Each scene shows the same named points in several views. A view is turned or mirrored, shifted and resized as a whole, has a little noise and may leave points out.
(in the rows, 128 means zero)

Scene 1
View 1
q_774: [124 146 131 105 123 132 184 126 112 149 131 122 123 128 151 169 113 117
 100 131  99 143 158  85]
q_381: [131 148 128 107 101 144 179 121 107 170 140  98 139  92 183 161 105 104
  97 110 104 157 150 120]
q_368: [129 141 134 138 141 131 163  93 122 144 123 144 143  93 147 141 146 144
 105 121 104 134 143 101]
q_866: [132 162 125 136 120 123 166 118 131 157 140 133 126 104 147 141 151 150
  94 142  98 133 141 111]
q_690: [138 159 127 142 114 132 155 107 128 166 138 128 139  77 163 132 152 146
  97 128 106 140 134 129]
q_628: [150 147 129 168 113 149 137  64 122 179 134 118 179  12 200 104 162 142
 101  84 125 150 119 172]
q_765: [107 138 119 164 172 108 213  87 145 132 146 137 148 108 141 123 191 169
  89 114 107 123 145  87]
q_382: [160  98 171 119 142 186  69  33  77 131  47 187 175  41 147 144  88 118
 159  89 123 146 138 108]
q_221: [155 164 140 149 117 133 107  97 126 155 109 172 130  75 131 128 160 169
 113 153 100 124 127 123]
q_706: [162 136 159  93 105 171  87  95  82 151  74 163 135  85 142 170  77 109
 138 135 104 149 147 105]
q_819: [138 120 142 135 133 160 143  64 104 152 107 131 169  51 176 134 122 121
 118  84 120 151 137 128]
q_667: [150 152 138 135 110 148 120  95 112 163 112 145 144  61 161 135 133 139
 112 126 107 142 132 132]
q_823: [157 158 144  80  73 163 120 135  85 176 111 120 121  95 170 179  65  91
 116 139  96 162 150 121]
q_530: [126 190 108 146 110 100 194 151 151 169 172 118 108 119 147 134 181 168
  71 165  88 127 139 115]
q_594: [137 201 108 138  82 111 183 162 143 189 178 102 110 101 169 138 165 152
  69 162  89 140 134 141]
View 2
q_774: [163 139 183  87  92 142 131 152  98 181 127 142 135  90 121 105  81 154
 131  55 137 175 117 132]
q_594: [223 151 156 142 135 172 167 157 150 171 142 144 121  94  73 151  72 181
 143  82 153 136 151 100]
q_706: [102 123 167 146  62 126 101 123 124 161  89 114 151 109 180 107 119 134
  89  89 126 208  99 133]
q_382: [ 69  71 154 114  52 110  90  98 118 178  93  88 131 135 194 111 161 103
  76 143  97 228 124 172]
q_368: [159 105 169  91 111 143 122 134 106 180 133 123 119 118 118 109 111 142
 129  98 127 171 156 139]
q_866: [181 123 169 110 121 154 134 143 117 172 135 130 123 111 104 116  97 156
 138  88 139 157 155 121]
q_819: [128  85 150  85  74 126 132 120 124 199 126 112 109 114 133 140 131 124
 104 131 104 203 140 171]
q_381: [164 139 161  99  75 139 158 150 131 195 129 141 128  80 107 151  85 155
 118  77 128 190 105 144]
q_530: [224 138 172 120 151 172 148 155 123 167 149 142 119 107  72 119  78 177
 156  76 155 128 171  98]
q_690: [175 113 154 115 111 150 142 136 136 181 134 124 116 112 104 138 107 152
 125 110 130 166 154 132]
q_221: [156 101 158 151 128 154 110 121 132 153 118 106 125 137 133 109 128 146
 118 125 136 161 173 115]
q_765: [193  90 180  45 140 151 127 141  85 193 159 127  98 127  85  97 106 144
 158  98 126 147 193 144]
q_628: [165  79 122 109 102 143 160 119 162 201 141 107  91 122  95 181 136 137
 110 167 104 181 171 165]
q_667: [148 111 153 137 101 142 125 128 134 169 118 114 127 118 132 129 117 143
 111 115 129 177 145 129]
View 3
q_594: [162 211  86 139 149 107 117  84 109 123  89  35 193 180  96 142 172  10
  96  88 141  98  85 125]
q_866: [122 163 101 106 142 108 113 107 148 115  71  71 169 161 113 123 159  48
 122 126 127 116 116 165]
q_382: [ 41  43 118  98 112  98 115 115 190 105 104 213 107 130 220 101 150 157
 188 177 168 190 154 152]
q_628: [ 92 161  64  71 170  91 150  64 120  96 139 138 113 186 211 158 171 119
 128 119 114 105 109  82]
q_774: [107 148 102 126 122 110 119 107 177 126  71  98 188 171  78 139 159  51
 114 160 165 145 114 175]
q_221: [121 129 118 115 137 106  93 116 133 108  76  89 138 127 182  84 157  68
 161  99 122 124 128 152]
q_368: [ 98 144  98  87 143 106 121 113 168 108  74  98 156 158 125 123 152  78
 136 147 119 122 128 175]
q_706: [ 86  73 128 157  94 105 100 112 175 129  89 165 159 135 157 104 158  90
 157 156 206 199 130 153]
q_530: [156 206  96 112 155 112 110 104 125 118  63  18 189 168  85 125 160  10
 104  97 112  86 101 164]
q_667: [105 128 101 116 134 101 113  97 142 111  98 121 143 152 173 118 163  83
 143 124 150 140 119 130]
q_819: [ 65 117  85  76 142  97 140  93 169 101 108 161 127 171 171 144 154 127
 141 167 133 141 130 138]
q_823: [110 114 112 188  92 104 109  88 161 141 105 143 190 166 114 143 169  56
 121 151 235 196 100 123]
q_381: [102 159  85 126 125 102 138  79 163 124 104 121 183 191  95 170 164  65
 100 161 179 149  97 132]
q_765: [100 181  84  37 170 109 131 119 171  97  53  60 152 168  99 131 144  70
 123 149  61  72 134 207]
View 4
q_819: [111 127 151 129 160 114 139 137 140 122  89 176 123 132 115 133  98 116
  93 129 139 104  68  98]
q_765: [109 150 187 101 131 155 116 140 186 167 108 109  98 146 119 141  83 132
  51 146 174 127 104 156]
q_221: [153 154 161 122 166 142  89 100 147 143 117 127  90 127 133 124 102 125
 105 108 149 154  88  92]
q_774: [125 144 151 140 141 125  80 162 124 157 126 131 114 148 102 108 107 148
  85 142 114 126 108 170]
q_530: [137 186 160 129 118 171  79 130 148 172 133  72  92 143 146 124  99 125
  89 157 146 147 147 154]
q_706: [149 124 137 149 186  95  78 135 101 125 118 178 113 130  97 100 117 146
 122  99  99 136  60 108]
q_866: [132 160 157 129 140 146  91 135 143 156 122 112 102 141 128 123 101 129
  92 140 138 138 114 138]
q_690: [128 160 150 133 140 144 109 129 139 141 110 125 108 135 137 128 101 115
 100 142 140 129 109 116]
q_594: [136 195 139 145 106 173  87 129 128 160 129  71  99 139 161 125 105 107
 110 168 132 140 162 137]
q_368: [125 144 165 122 149 134 103 135 150 148 111 135 105 140 117 127  98 133
  83 131 144 128  92 133]
q_628: [111 156 141 135 137 140 161 116 142 114  81 150 119 125 157 151  96  79
 110 147 152 103  98  64]
q_667: [138 148 144 135 158 130 106 121 128 131 108 146 109 130 128 123 106 118
 112 122 131 130  88  95]
q_823: [144 144 115 170 156 107  74 152  79 129 126 154 125 134 110  94 123 136
 134 130  78 124 101 129]
q_382: [132  99 152 129 202  83 123 122 129 107  87 218 120 124  91 122 106 135
 106  83 128 117  19  70]
View 5
q_706: [119 164 160 142 147 119 111 101 121 104  91 113 164 153 114 126 123 134
  82  72 150  89 152 139]
q_381: [153 163 148  93 121 120 107 127 118 132 116 122 112 129 153 119 110 133
 144  96 141 131 116 160]
q_866: [138 137 133 121 123 128 114 153  97 130 143 137 117 103 133 115 139  99
 118 124 130 127 110 147]
q_774: [144 159 167 102 121 138 123 144  94 129 135 114 119 105 152 122 137 117
 116  82 137 125 122 156]
q_368: [130 132 150 134 123 126 120 126  98 115 150 133 123 101 134 109 129 116
 114 118 138 115 106 128]
q_823: [142 183 145 100 141 120 101 126 127 131  78 109 143 160 133 135 120 130
 112  68 141 115 152 173]
q_765: [137 111 153 132 108 137 130 144  77 119 190 143 100  63 148 100 139 106
 128 143 133 128  75 117]
q_690: [139 134 121 125 124 116 106 135 113 127 133 145 118 117 129 112 125 111
 130 134 133 123 105 141]
q_667: [130 138 125 140 133 109 103 116 121 116 117 140 137 134 116 114 119 119
 114 125 139 109 118 133]
q_221: [113 121 114 164 142 118 111 138 105 114 133 151 145 117  98 115 146  92
  83 141 131 101 122 124]
q_819: [131 129 151 144 125 108 109  78 119  99 131 136 131 127 130 100  95 153
 131 119 154 103 102 111]
q_628: [142 118  95 140 122  89  88  89 139 113 126 164 114 137 120  97  85 141
 161 168 142 118  83 118]
q_594: [155 148  94  93 120 125 100 190 109 159 128 148  99 115 136 125 143  79
 143 142 114 150 109 181]
View 6
q_628: [165 125 144 143 106  97 120  89 163 134  95  82 143 149 147 131 145  27
 119  54 110 134  92 202]
q_221: [126 135 133 123 117 151  93 122 117 113 133 151 132 141 105 149 158 131
 165  83  86 122  78 182]
q_823: [ 97 203 108 144 102 128 145 116 164 133 128 143  91 139 126 181 117 127
 140 167 147 120 153  97]
q_667: [127 152 126 137 113 127 119 115 137 123 120 128 129 146 116 152 140  99
 143  99 110 129  99 161]
q_706: [ 97 205 100 132 130 115 148 126 131 113 136 155 125 163  80 164 117 122
 142 150  99 134  92  91]
q_819: [130 155 114 151 122  97 152 126 125 121 100  93 154 160  97 151 119  54
 126  94 119 160  77 161]
q_368: [117 128 115 151 108 143 126 147  99 119 108 114 139 130  97 170 136 112
 156  97 137 154 100 192]
q_765: [124  80 116 163 101 163 120 170  63 118  89  89 155 113  97 177 145 112
 166  64 160 177  96 252]
q_382: [116 203  97 132 161  74 164 123 117 104 128 131 167 196  51 139 112  61
 120 114  62 160  29  99]
q_594: [127 105 147 147  66 184  85 118 149 141 110 123  88  93 171 177 161 144
 167  98 172 109 173 221]
q_866: [118 120 123 149  95 164 111 142 110 125 112 122 120 119 119 175 145 131
 163  97 147 138 123 204]
q_381: [114 155 113 163  89 132 147 129 144 138 100 100 109 125 134 184 119  97
 136 130 180 144 154 158]
q_530: [120  89 137 147  72 196  84 142 110 132 109 125 105  88 146 182 164 157
 179  88 170 126 153 241]
q_774: [ 93 147 102 160  95 155 144 161 104 125 106 116 114 119 105 195 123 139
 157 135 178 155 142 167]
q_690: [131 125 131 146  99 143 111 124 130 128 108 114 126 127 130 162 145 105
 149  89 139 133 118 197]

In a view up to two points have been moved. Name them for each view, in the order of its rows, or write -.
view 1 | q_819
view 2 | q_628, q_667
view 3 | q_774
view 4 | q_594
view 5 | q_221
view 6 | -
